Each row is a point on a tangle of strands that fork, close into loops and nearly touch. The rows are in no order.
(in the rows, 128 means zero)
Two points are linked if the straight distance between their rows is under 142. Some points are linked to none.
gopu: [210 161 124  65 128 181 127 181 153 136 114 160 182 137 118 100 128 151
 106 151  96 150 136  94  86 142 134 144  93 117  92 161 146 140 100 172
 162 154 135  86 100 177 117 137 148 192 128 125 115 152 173  90 147]
Napu: [156  93  61 114 133 149  91 129 180 119 149 134 170  78 198 100 129 143
 105 154  65 121 162  66 108 117 149 159 126 151  74 170  99 110 137 105
 206 129 132 128 176  93 141 109 108 178 102 158 125 157 142 147 132]
Tud: [129 148 173 174 139 176 122 116  87 129 178 135  75 122  53 141 100 141
 144 103 138 144 156 136 170 116 155 101  97 140 117 112 114 114 177  77
  97 172 128  89 113  87 138 106  70 110  55  94 166 136 119 141 100]
gup: [196 165 133  98  97 128 163 168 195  99 103 152 157 143 142 104 131 131
 119 134 171 138 113 116 106 146 155 157 113 101  85 154 151 158  93 152
 143 139 135 140  89 150 133 115 177 175 139 153 112 173 143  86 143]
sezon: [186  40  87 128  97  81 130 145 115  88 157 110 119  98 149  88 114 134
 104 152  76 147 143  68 101 138  75  91 154 149 116 113 112 100 111 140
 131 108 135 183 150 173 128 119 125 144 183 140  79  95  74 132 125]
fana: [ 87 149 127 117 140 135 125  99  87 147 133 123 145 146  75 130 103 122
 114 130 137 102 108 132 133 147 115 144 103 161 117 110 124 140 163 147
 127 151 111  78 144 169 146 163 115 132  95 119 138 110 143 121 104]
nerik: [ 63 149 121 105 146  96  84  95  60 177 115 117 109 138  94 140 140 141
 137  78  95  93 116 136 142 155 114 117 126 137 132 131  97  83 178 118
  82 108 119  97 149 164 156 117  86 117 108 131 185  77 125 179  75]
diri: [122 134 116 197 149 149 107  82  73 123 119 133  65 102  59 139 103 114
 122 112  99 125 164 125 154 117 195  92 162 134 152 133  96  98 176  60
 110 143 133 121 151  76 123  79  90 107  83 110 157 123 124 196  62]
ranu: [113 141 129 227 106 113 106 101  86  88 112  93  56  80 115  93 170 109
 141 112 101 157 136 197 151 101 159 106 126 119 141 141 109 130 115 120
  83 170 131 167 164 115 125  70 149 120 130 129  98 107 112 156 104]
rili: [210 114 106  46 143 169 100 155 163 150 121 148 201 126 185  94 154 156
 138 123  88 130 144  80  90 135 118 113 122 136  91 192  94 118 119 126
 134 109 100 113 137 124 116  93 113 127 114 128 163 115 184 146 146]
gali: [ 92 135 134 182 129 140  92 105  93  76 115 127  85  93 122 103 153 110
 150 114  91 139 142 175 145  98 151 132 113 137 105 130  97 153 122 126
 118 153 145 150 154 136 144  68 137 145 122 109  92 103 115 117 111]
dez: [185 130 121  83  98 153 136 171 189  91 114 146 149 129 174  95 135 157
 125 116 122 123 130  95  94 143 148 158 111 109  72 162 149 131  97 130
 167 142 142 164 105 159 126  95 148 190 140 163 111 165 136  83 145]
duge: [175 116  90  58 146 157 133 142 153 138 111 162 209 125 187 104 153 161
 139 126 109 103 156  86 106 121 121 104 158 154 102 187  83  99 133 121
 139  67  93 114 144  78 128 108 112  96  95 137 154 127 184 180 115]
gano: [ 99 125 153 191 104 113 150 125 146  82 145 109  59  92 102 113 140 100
 150 131 144 164 122 192 150 135 146 140  77 119 114 110 129 123 112 123
 116 180 127 153 148 117 153 111 170 132 101 114 130 141 119  79 133]
nabe: [119 121 178 145 121 129 162 136 121 159 135 130 131 170  93 175 121 106
 157 167 189 143 105 145 145 135 118 166 102 131 155  90 177 150 147 141
 140 149 151 134  92 120 116 180 172 138 150 108 124 163  98  77 163]
vifu: [112 130 171 158  94 141 151 138 177 105 138 116  78 112 121 112 148 123
 145 123 155 150 122 179 172 145 168 141  59 117 123 138 142 113 134 112
 127 178 121 148 155  65 152 101 154 128  88 115 148 145 133  88 148]
Vagas: [106 145 111 150 153 188  86 106 110 101 126 174 106  63 110 128 128 113
 125 102  74 141 179 163 159  72 194 130 133 150 114 155  95 132 154  77
 152 140 169 110 137  99 118  80  86 141  93 111 127 121 130 112 126]
limu: [119 146 123 143 151 129 117  86  74 158 120 117  68 123  68 132 123 126
 131  87  92 120 169 126 145 125 172  74 145 131 140 138 102  81 188  75
  99 110 143 128 137  84 123  82  87 101  83 108 179 108 122 194  65]
ful: [ 82 138 172 138 124 136 128  94  72 151 133 126 106 145  66 145 119 128
 155 132 148 121 127 160 147 148 108 137  93 163 154  72 150 140 160 141
 115 150 140  93 131 161 128 175 135 118 120 110 139 119 118  96 115]
Rela: [127 102 154 173 111 101 194 146 160 128 160  92 112 139 105 174 138  94
 165 126 198 138 109 157 147 133 130 162 116  75 146  61 185 129 106 130
 116 122 133 161  83 103 127 147 174 117 172  95 125 165  78  98 154]
ropu: [119 147  80  75 144 150 165 126 141 165 125 150 200 138 146 125 120 131
 122 124 103  85 132  89 148 148 148 126 149 136  96 138 115  85 161 128
 122  65  98  83 144 100 153 118  88 129  66 135 169 128 173 181 109]
baril: [134 142 132 143 131 111 123 133 112 157 144 119 157 182 105 161 102 104
 109 190 141 129 131  90 121 152 110 114 150 132 166  98 146 167 126 170
 122 138 151  84 115 169  93 189 140 124 168 133 107 134 156 102 127]
Did: [ 57 160 183 173 152  85 110 136 102  96 152 139 171 118 113 166  83  84
 101 128 108 140 134  98 153 130 106 102 130 133 189  63 138 199 112 174
 101 154 123 140 123 137  58 167 116 141 187 122  42 154  90 105 140]
Beb: [172 121 131  69 125 121 113 143 107 202 125 127 128 164 131 126 138 155
 109 117 126  92  84  85  91 177  92 113 144 111 139 173 121  89 111 130
 120 111  96  43  95 206 113 154 119 112 116 152 164 107 193 129 133]
vepi: [113 147 128 131 119 127 146 125 163  88 117 127 132 137 137 113 128 115
 142 150 175 130 115 148 132 150 142 154 116 124 105 148 130 160 129 147
 150 149 121 154 139 129 156 118 173 164 119 131 134 137 140 113 145]
dira: [ 91 129 180 162 119  76  96 114 112 171 157 116 133 170 140 178 111 118
  81 148 131 130 131  94 139 144 128 105 139 109 210  98 190 180 117 159
  91 115 160 103 104 143  66 175  97 108 198 131 104 152  95 117 145]
raf: [127 122 114 126 119 110 125 128 140  84 102 124 130 142 142 101 125 119
 145 154 150 138 120 145 106 136 114 127 156 120 119 138 119 156 128 159
 142 129 119 170 135 157 146 106 162 155 155 130 122 122 127 108 142]
namo: [ 99 115 123 147 130  78 126 131 109  93 113 108 142 134 140 146  95  86
 120 159 133 150 136 123 134 155 110 107 176 119 182  74 142 167 122 177
  81 110 135 158 122 154 105 158 142 137 189 123  84 126 108 125 132]
Gefi: [111 137 171 161 120 158 111 104 104 126 114 108  56 130  88 122 148 137
 166 116 122 154 158 179 155 132 163  97  89 127 149 126 122 125 156  94
  98 166 129 132 137  93 142  85 118  87 109 114 171 102 127 137 116]
gipe: [109 133 127 153 130 103 122 137 112 115 128 130 155 156 110 161  89  96
 118 178 136 129 138 121 136 150 101 115 157 142 160  76 127 173 131 175
 108 126 139 124 122 167  97 167 141 135 178 120  89 138 137  99 121]
bim: [129 158  91  99  98 182 182 114 172 131 101 130 147 100 170  88 146 139
 133 145 146 106 147 150 181 120 167 130 104 147 110 159 110 118 139 124
 142  91 148 133 161  18 135 123 141 111  51 120 141 143 148 144 127]
zop: [112  94 120 171 105  92 201 130 168  67 139  82  89 113 120 143 160  80
 151  95 180 135 102 188 139 117 149 128 123  74 149  90 165 108  66 130
 137 137 103 191 135 119 148 142 173  89 138 108 111 139  88 114 142]
befer: [134 179  68  97  99 200 184 112 154 120  81 135 176  79 199  82 157 153
 117 137 150  99 122 164 152  88 167 112 129 160 105 159 110  98 113 128
 173  70 156 127 156  23 122 134 136 108  55 129 136 155 141 141 105]
dukek: [168 116 109  70 149 181  98 147 141 127 119 150 191 131 175 109 129 158
 122 140  92 114 151  88  83 134 138 136 127 134  75 167 106 129 142 131
 159 122 111 113 145 140 148  90 100 163 124 135 157 123 166 145 149]
pigas: [138 126  92 132 165 147 104 161 110 108 148 124 144  97 113 126  71 135
  82 198  56 114 128  63  99 113  60 155 144 141  83  91  86 146 129 136
 187 172 133 105 154 162 120 160 101 169 130 124 102 109 118 104 135]
nibo: [177 110 109 117 106  70 146 136 182 114 118 139 100 130 156 115 146  90
 125 105 198 142  99 124  78  92 114 114 140 102 115 151 140 124  74 117
 113  83 129 202  86 131 133 147 168 103 159 163  92 117 144 128 139]
Zit: [ 85 155 116 121 164 146 100 107  76 134 130 156 174 119  69 135  97 119
 110 114 107  95 117 131 118 122 116 131 124 161  92 105 107 146 146 149
 145 146 102  78 152 173 138 136 101 150  94 108 133  97 143 116  85]
kas: [150  90 121 118 106 116  94 137 178  95 143 157 132 114 190 103 177 163
 170 113 124 109 149 120 100  91  84 123 148 136 123 176  88 124 112 121
 162 102 111 229 157 119 150  81 131 124 147 153  91 103 111 148 120]
fatu: [134 107 140 128 128  86 147 118 151 148 133 101  92 147 146 171 131 113
 120 140 183 135 117 141 119 118 101 127 168  77 156  95 176 135 104 131
  92  80 157 166  64 121  96 159 155 113 194 128 128 130 103 117 158]
lomud: [113 121 148 241 113 107 155 119  83  81 129  72  25  85 120  91 175 116
 128 102 112 171 115 195 148 105 152  94 138 111 155 116 140  98  86 118
  60 176 128 190 171 119 115  92 162 102 159 145 104 114  98 168 102]
gikur: [181 114 109  87 141 178 103 167 104 147 134 134 154 140 128 100 117 144
 101 166  73 121 142  86  62 132  96 122 134 136 108 130 105 125 125 153
 144 141 126 101 124 198 125 130 117 166 147 107 134 115 154 102 147]
lusi: [146  82  61 101 137 150 112 122 172 135 140 136 182  94 200 110 155 160
 111 163  60 118 166  86 110 110 133 142 147 173 103 177  97  94 156 103
 213 111 137 148 174  70 142 103  98 139 103 142 145 140 127 147 122]
silot: [122 108 113 103 126  97 103 110 145 137  98 129 135 164 163 109 136 133
 137 147 149 127 119 125 106 137  86 119 146 139 126 162  96 140 140 122
 121 115  98 134 146 135 149 120 133  92 128 155 150  79 167 172 125]
reti: [ 97 125 174 136 130 136 141 102 107 164 114 123 124 167  98 164 118 133
 152 154 176 140 113 159 139 148 105 144 125 140 175  92 171 150 142 142
 124 126 140 118 106 150 122 164 155 123 155 118 148 118 114  97 144]
gine: [ 86 126 149 153 119 105 156  88 115 121 100 101  70 129 120 132 143 123
 151 132 145 155 109 199 149 127 114 124 114 114 172  85 151 120 123 132
  93 139 135 163 135 130 146 132 171 108 147 121 127 101  95 115 132]
padel: [100 134 164  95 137 130 129 110  95 190 113 123 133 182  97 154 111 159
 144 111 175  79  91 129 111 163  96 124 162 133 165 135 146 126 142 145
 141 101 112  76 106 188 104 153 128 114 138 132 168 127 149 130 131]
vodog: [187  82  61 134  92 117 103 147 182  90 155 124 138  91 183  66 137 140
 112 136  95 104 133  55  91 127 125 140 124 133  50 169 103 119  89 122
 174 138 132 176 157 151 144 107 122 176 117 162 101 154 116 111 139]
tor: [104  93 150 152 146  84 150 114 131 134 148 102  94 122 134 181 135 127
 138 109 183 141 126 158 144 114 114 131 148  61 171  87 187 158  83 132
  66  66 140 178  69 104  84 146 143  90 201  95 122 147  75 148 160]
fes: [200 135 103  87 129 116 117 156 117 200 121 120 141 174 125 130 140 126
  97 150 107 121  98  96  95 159 111 115 140 130 154 152 136 111  90 165
 128 115 117  37 101 198 113 168 135 117 129 134 132 122 194  92 141]
Dib: [169 134 179  97 101 133 178 147 224 132 116 144 108 140 165 139 137 144
 147  88 209 129  82 143 117 120 140 163  96  69 108 152 150 141 106  97
 128 116 134 175  75  73 144 127 189 110 147 161 145 171 120 137 172]
busil: [111 145 172  78 136 128 119 131 105 192 109 139 144 175 111 162 115 178
 131  91 174  72  86 132 112 157  97 117 159 119 147 177 125 120 123 141
 120  76  94  71  83 197 108 130 121 110 117 132 188 124 176 149 139]
vosul: [189 130 131  75 141 194 104 166 127 136 121 144 182 141 144 104 123 165
  99 143  89 125 138  82  71 133 134 138 111 133  90 155 121 137 128 147
 156 142 115  87 120 166 135 111 110 182 121 132 144 132 162 116 144]
gili: [112 173 149 172 142 123  90  72  43 118 127 104  68 104  64 126 115 121
 118 101 104 139 144 158 145 112 138 104 123 147 139  79 102 146 151  92
  84 185 145  89 148 145 150 116 105 114 104 110 138 105 109 159  61]
tutub: [108 142 188 119 113 176 162 132 135 141 129 149 122 143 106 127 122 141
 143 112 171 144 130 157 170 152 151 149  51 149 130 138 158 125 167 117
 123 166 115 102 135  95 157 142 124 144  65 110 158 133 128  99 151]
Gogu: [ 85 150 136 104 140 116 108  89  78 181 120 125 105 141  74 142 139 143
 142  66  87  99 149 148 160 148 136  96 125 128 136 139 105  76 182  97
  73  87 138 110 123 127 135  98  77 110  95 114 186  94 130 168  79]
sas: [182 124 144 112  88 106 192 155 226 117 137 120  96 129 143 123 152 112
 131  88 223 119  77 139 109 112 159 167 100  58 109 130 167 130  85 101
 133 131 125 173  76  86 142 129 187 106 148 152 130 168 111 125 160]
nugiz: [ 77 149 169 146 163 116  96 174 108 103 151 143 167 121 117 155  83 126
 110 146  79 136 153  71 135 139  75  95 143 141 173  64 118 189 118 167
 123 151 136 121 139 166  68 160  93 140 193 127  45 134  98  97 153]
ruzet: [103  77 144 201 115  97 205 152 165  83 165  73  98 101  89 166 143  69
 159 111 177 150 117 179 169 119 152 140 100  90 142  45 186 103  86 138
 116 132 133 167 117 105 131 157 150 100 151  82 108 170  84  95 132]
Vem: [ 78 165 111 102 181 162  89 120  91 123 143 173 164  98  89 139  98 127
 107  92  70 111 138 137 141  80 137 138 131 165  92 120 103 119 153 104
 162 138 120  83 144 144 145  98  67 155  83 114 131  91 131 103  96]
ses: [153 147 166  99 110 140 162 141 185 129 117 138 146 163 144 120 116 148
 117 144 180 136 109 126 144 167 154 161  98 102 110 158 156 153 144 131
 144 153 120 118 120 108 145 134 164 162 100 146 151 143 150 129 161]
sul: [ 85 134  98 120 164 138  83 110  40 142 117 129 173 127 104 125 101 129
 125 119  79  95 121 113  80 134  97 124 157 161 115  94  80 128 141 143
 136 120 105  82 165 196 152 136  95 132 142  89 139  94 124 143  77]
mudi: [ 92 128 112 167 135 162  69 102 111  95 119 150  84  77 133 119 156 118
 139 111  70 138 179 165 146  69 184 145 117 142 109 164  93 129 144  95
 148 152 175 148 148 107 129  69 111 142 114 119 104 108 114 123 109]
lim: [149 108 108 115 128 116  95 134 128 109 102 134 152 148 156  95 136 133
 136 154 132 137 123 128  81 137  82 111 151 139 116 146 101 150 124 143
 142 114 105 157 142 161 139 110 143 136 159 128 136  93 145 134 131]
meni: [206 133 171 143  90 117 182 179 158 170 153 133 139 163 105 160 139 114
 141 153 180 141 109 123 134 130 149 181  89  93 123 120 204 147 123 144
 137 136 158 118  42 107 112 162 182 153 154 139 109 210 103  98 157]
varof: [112 119  94  81 151 100  89 126 108 175 132 129 172 152 133 126 136 133
 131 116 103  80 116  92 109 168  97 120 165 130 111 175  83  88 157 126
 110  99  71  83 133 158 154 123  98 119 107 127 179  98 162 191 110]
Nove: [ 75 143 183 175 131  64 106 127 106 142 168 135 157 152 131 171  86  92
  68 146 126 152 126  80 131 136 130 101 123 117 197  83 161 194 119 162
  95 152 144 110 126 137  60 186 109 119 183 136  65 159  93 104 142]
Didum: [129 143 166 170 121 188 136 124 104 135 135 129  66 119  75 123 129 144
 164 121 132 152 178 158 160 135 186  90 106 123 135 146 113 111 163  82
 105 155 133 131 131  62 145  82  85  80  80  93 186 131 128 144 114]
zur: [158  87  99 117  88 132 138 149 183  74 130 124 114 117 181  92 136 147
 142 133 122  97 137  88  92 125 136 152 106 104  73 141 129 120  98 114
 173 135 144 187 122 162 144 102 125 174 136 167 101 152 107  89 147]
seta: [117 133 184 127 103 171 172 156 181 127 127 129 114 123 134 120 140 147
 148 120 177 149 120 170 179 153 164 164  62 130 119 142 155 118 152 113
 135 158 122 133 143  63 152 127 147 129  82 110 148 154 125  92 165]
Sodot: [120 137  80 113 172 165  96 138 157 117 151 155 173  77 149 118  96 135
  73 153  71 126 120  81 132  86 130 182 128 135  54 132 113 141 139 111
 218 167 112  85 151 129 134 137  84 188  85 144 127 129 141 116 147]
Kuge: [136  77  54 169 108 111  86 127 166  67 158 144 141  81 186  81 141 124
 122 150  81 105 132  81 100 113 129 152 138 136  64 164  90 123 100 124
 187 134 129 173 171 156 172 107 117 176 123 146  78 140  92 129 126]
revif: [107 133 196 128 125 168 141 135  97 133 139 145 131 150  81 131 123 133
 164 113 193 144 117 176 145 148 143 147  57 157 145 124 160 121 162 133
 129 167 119 102 109 113 143 164 140 125  91  92 154 134 119  79 150]
getog: [103  99 129 130 137  93 124 143  86  59 112 115 140 117 148 125 113 126
 133 127  89 159 160 111 129 147  99  98 185 143 169  86 137 142 118 172
  78  98 131 178 127 163 100 131 112 135 202 117  76 121  86 141 129]
mek: [142 160  58  88 118 194 189 121 133 128  92 150 208 106 197  91 144 153
 119 116 126  97 126 139 124  81 164 104 154 162 103 152 101  86 130 136
 178  47 136 120 155  49 136 121 111 120  63 132 150 149 154 157  99]
vepet: [175 126 106 105 124  92  93 166 128 211 134 105 143 165 153 144 132 104
  92 160  88 129 105 100 126 159  97  93 145 132 183 131 145 127  69 171
 110  92 143  54 117 177  84 172 126  95 162 122 113 123 169  65 151]
Fifu: [202 169 132 104 112 140 141 192 160 147 128 161 170 164 103 134 125 120
 119 159 119 163 130 105 113 128 139 148 103 135 105 151 155 146  90 195
 146 143 153  98  77 166 113 163 164 174 142 139  89 174 169  56 142]
Tetuk: [143 145 139  71 115 154 161 128 193 136 104 135 153 155 165 129 119 152
 126 143 166 119 131 123 152 163 140 146 110 118 109 168 128 137 150 126
 135 132 113 108 133  80 147 128 136 136  93 159 155 135 164 157 158]
Toz: [ 97 163 118 140 170 148  63 104  62 103 121 148 121 105  84 127 111 117
 120  92  74 129 149 157 130  80 150 124 135 166 104 116  92 144 147  95
 128 146 142  90 163 154 141  91  79 139  99 106 122  84 127 132  76]
Doki: [100 130 159 204 124  95 180 109  80  97 108  67  29  96 110 104 168 124
 138 103 120 184 120 196 157 118 132  96 129 120 184  75 165  87  95 123
  50 160 140 180 147 123 116 115 157 102 168 135 110 104  77 143 118]
vusup: [202 154 136 122  89 107 174 166 175 141 138 132 142 158 115 144 133 100
 123 155 183 141 109 114 132 142 148 172 116  98 108 135 179 151 113 154
 138 146 151 123  79 135 127 155 186 165 140 142 115 188 127  88 142]
sigov: [130 136 100 109 177 160 112 151 127 127 145 137 170 101 100 124  92 151
  80 175  74 110 130  71 110  80  92 176 134 133  74  99 111 150 133 128
 213 181 107  86 142 152 120 154  92 181  99 134 119 112 131 103 141]
magef: [ 91 150 165 146 123 129 107  76  68 142 103  98  65 140  96 116 147 143
 164 101 125 148 136 191 151 138 130 106 101 139 167 107 131 130 145 109
  77 158 142 118 146 149 142 111 125  89 126 126 164  80 107 144 106]
sog: [154 122 181 162 105 114 161 172 127 177 178 122 140 182 110 182 123 100
 157 161 188 134 109 121 150 128 139 170  95 118 142  99 200 157 127 153
 133 135 170 126  53 102  98 171 164 140 170 128 106 199 104 100 168]
Nurum: [ 78 128 115  93 138  99  94  97  81 179 119 112 142 155 118 128 123 132
 129 116 119  84  97 116 116 171  95 119 143 131 130 132 104 103 159 140
 120 113  86  84 141 186 160 146  98 115 119 131 166  90 147 172  97]
nurug: [104  94 122 141 158  60 169 114 129 101 133  82  89 106 151 176 140 119
 132  99 167 144 132 132 147 124 116 133 155  78 189  88 179 130  85 131
  55  79 113 182  92  99  94 167 119  83 195 117  99 138  66 180 132]
bor: [156  58  79 166 115  93  97 126 117  86 155 126 133  97 175  85 124 142
 105 160  62 127 129  89  95 119  92 123 152 149  94 134  85 107 119 129
 160 132 131 177 185 164 169 109 129 163 151 135  85 102  75 144 109]
Sis: [139 129 163 102 113 115 149 123 215 124 118 143  94 143 173 134 130 143
 144 104 186 132  96 140 106 118 116 147 100  89 131 165 124 126 122  99
 127 116 124 187 103  82 143 130 181 105 137 173 137 140 142 140 168]
Bunev: [ 96 168 158 148 118 122 107  69  52 130 130 113  67 121  60 121 124 129
 137 116 123 140 134 164 142 132 121 106  96 154 154  70 133 141 157 104
  80 172 149  87 148 163 140 150 118 116 114 113 140 101 115 128  83]
guliz: [137  57 113 128 121  91 131 146  89  84 133 105 131 106 158 100 113 144
 112 145  62 168 152  88 111 144  72  91 175 158 164  97 118 123 130 158
 104 110 130 180 141 165 111 130 107 135 202 131  71 102  71 155 124]
Dumef: [114 134 135 232 158 157  75  87  69  92 110 133  69  85  79 142 119 107
 133 122 102 150 159 151 152  92 193 106 164 135 136 135  90 144 138  63
 101 191 125 119 167  93 124  84 113 112 103 109 120 127 122 193  85]
Gibag: [133 122 149 142 116  77 116 133 138 159 147 112 110 168 141 169 125 114
  92 163 139 141 134 113 144 146 111 114 160  93 182 100 185 157 109 147
  77  87 165 120  84 146  85 162 127 114 195 136 110 130 112 103 149]
Zan: [109 150 105 103 107 140 148 117 181 108 104 126 128 118 159 103 156 136
 150 139 143 109 142 156 171 135 136 140 106 134 121 173  99 131 140 121
 143 115 126 157 157  30 133  99 156 106  83 133 135 136 157 142 153]
kuru: [141 105 180 168 107 113 174 161 150 156 182 103 134 149 108 182 138 100
 163 129 204 123 115 140 158 130 138 161 110  72 148  83 206 152 103 148
 110 106 151 151  47  99  94 140 149 110 186  95 120 186  78 111 172]
monid: [118 149 101  93 140 160 134 130 134 138 130 149 202 143 132 132 114 126
 114 126 114  92 143 110 143 145 156 138 121 140  98 143 125 125 169 145
 128 106  99  86 148 113 168 112  98 144  73 128 150 120 174 168 122]
foni: [103 118  60 126 149 157  96 124 188 106 147 160 157  55 178 108 107 130
 100 146  74 130 138  89 145 101 160 186 124 148  55 148 100 134 137 110
 221 133 137 112 148  91 137 129  95 183  80 160 109 172 139 125 143]
Sipu: [123 169 172 190 148 142  91  96  62 118 159 125  65 106  48 139 104 126
 130 109 124 155 137 137 155 107 146 102 112 128 123 103 106 144 167  79
 109 204 131  86 136 117 141 108  84 109  73 107 146 123 110 150  77]
kozir: [143 124 149 107 124 125 119 130 103 202 114 117 120 193 120 167 124 155
 124 137 143  97 109 110 122 152 102 118 173 121 180 132 156 133 114 141
 140 102 143  65  95 190  83 166 120 101 169 132 155 131 155  99 136]
ruvim: [ 95 148  90 112 178 178  98 117 133 123 137 184 128  78 109 134 109 121
 103  95  57 130 166 124 163  64 174 135 141 164  92 130 109 112 158  71
 185 138 163  89 145 109 110  99  55 144  72 130 132 106 133 104 120]
vuzen: [ 81 134  83  95 180 138  75 133  72 153 135 145 198 128 109 140 112 126
 126 105  62 101 120 110  97 138 125 125 156 159 108 128  82  90 154 131
 130 116  79  88 154 170 159 100  78 150 108  93 160 106 141 156  82]
Zep: [123 169 127 173 154 130  63  83  38 106 105 126 100  99  80 128 111 111
 113  90  78 143 145 153 133  95 164 103 146 156 132 112  93 140 146  93
  96 167 141  95 166 153 134  85 100 126 115 112 124  90 122 161  51]
nof: [111 136 128 102 109 114 128 116 212 113 111 138 106 137 171 117 143 142
 147 127 162 114 122 146 145 133 115 150 113 114 132 177 100 121 134 108
 142 118 119 189 139  46 142 112 167  91 108 164 122 131 159 154 151]
zefid: [133  83  95 134 136  48 167 115 137  75 117  97  97 103 146 153 127  91
 130  92 178 158 130 127 115 108 104 106 180  99 174 116 138 114  78 142
  79  79 102 198 110 118 109 156 142  87 182 133  70 124  81 166 123]
vimu: [146 106 111 113 145 158 104 163  95 125 136 119 144 134 118 125  92 141
 115 191  65 120 148  80  78 133  70 113 138 145 114  89  98 140 138 151
 150 139 139 119 133 186 117 146 112 159 169 121 106 116 128  99 139]
big: [ 88 121 171 127 121 126 142 100 131 148 105 121  97 146 120 151 136 133
 159 130 179 146 105 195 138 146 107 131 120 117 165 101 155 140 133 124
 118 127 128 158 120 130 139 138 169 105 151 113 154 100 104 111 158]
tulov: [ 84 140  80  84 151 112 139 131 123 194 133 143 170 140 128 133 130 129
 119 105  90  83 134  98 138 162 126 117 164 133 103 149 103  53 176 124
 103  72  95  99 135 111 154 113  89 121  79 126 179 108 159 181 101]
Penut: [113 136 181 142 122 149 152 148  84 142 149 142 125 153  63 159 113 113
 156 148 178 142 100 160 149 131 118 164  60 175 144  86 164 136 155 131
 150 185 138 102 102 105 108 202 151 133 112 105 124 150 122  65 154]
Gita: [148 128 122  72 119 126 125 124 180 135 102 144 148 159 162 114 128 153
 122 136 159 118 124 112 116 151 114 131 121 126 115 186 105 135 143 117
 129 121 103 115 128 104 142 127 139 115 105 166 154 105 190 166 144]
kuvon: [166  97  88  73 133 169 112 136 165 144 128 153 191 108 200 105 167 174
 135 138  75 110 167  95  99 111 109 127 155 166 110 192  89 100 139 103
 184  79 122 147 164  71 134  90 105 117 114 142 147 130 138 158 130]
fabe: [148 144  59  71 138 165 170 123 131 145 101 160 213 103 194 103 157 140
 125 116 109  97 133  98 100  88 131 103 169 171 104 175  86  79 138 127
 176  49 114 118 152  63 134 114 103  89  66 135 159 138 161 172  99]
gupal: [149 127 163  57 130 142 117 143 132 184 107 146 128 169 138 149 121 179
 129  94 166  99  98 119 100 148  87 115 141 122 137 184 129 110 120 108
 118  94 107  71  82 174 120 143 113  92 127 157 174 110 184 155 157]
sav: [159 143 123 140 122  97 102 155 123 186 145 117 155 192 124 162 113 102
  93 170 106 134 127  82 125 155 118 105 149 131 175 120 147 147  95 179
 116 118 151  66 117 173  80 176 125 113 181 133  96 144 161  82 140]
muf: [183 126 111 124  90  92 169 142 209  96 115 119 121 135 160 111 145  99
 128  94 210 120  96 129  91 110 143 142 130  76 104 132 146 132  79 114
 134 111 116 192  90 120 137 126 178 118 148 157 108 151 128 117 144]
Zenar: [ 88 121 143 158 130  98 150  83  88 120  92  89  48 118 141 113 177 145
 151 111 133 180 109 205 150 112 103 118 123 122 195 105 154 102 110 123
  63 133 125 189 142 126 124 115 158  90 165 140 113  81  89 152 128]
lefis: [146  97 107 134 121  55 164 122 150  81 117 119 100 132 156 118 135  99
 134 107 187 144 115 140 101  97 101 107 163  94 157 126 132 129  82 134
 101  91 111 209 106 135 124 138 166 107 165 143  95 107 112 143 133]
gire: [ 90 108 132 182 103 100 170 128 165  72 137 101  83 104 113 114 145  90
 155 107 164 144 100 201 151 127 158 133  97  98 125 110 144 115  96 134
 134 148 121 185 153 121 152 109 177 130 122 115 114 148 107  90 133]

A tip is a point with one link. Name the tips that can be reached along the links from each point below, in the order of the rows.
lomud -> kozir, vuzen
Gibag -> nugiz, Fifu
varof -> Dumef, monid

A piece is two or more points that can be reached from each other along the links. Count, over all rows, the pieces, the separate loops (a circle has one, a figure eight two, a Y none), the forks (points with three links) and the tips (points with one).
pieces -> 4
loops -> 6
forks -> 10
tips -> 6

A fork is a point with three links, a tip a point with one. Leave the first point through the second and follow the links. Name the first fork or tip that comes.
lusi / Napu -> vosul
Beb / fes -> sog
gikur / vimu -> duge
zop / gire -> nabe
Kuge / bor -> kozir
monid / ropu -> Dumef
Dumef / diri -> monid
Zenar / Doki -> Vem
mudi / gali -> reti
befer / bim -> nugiz
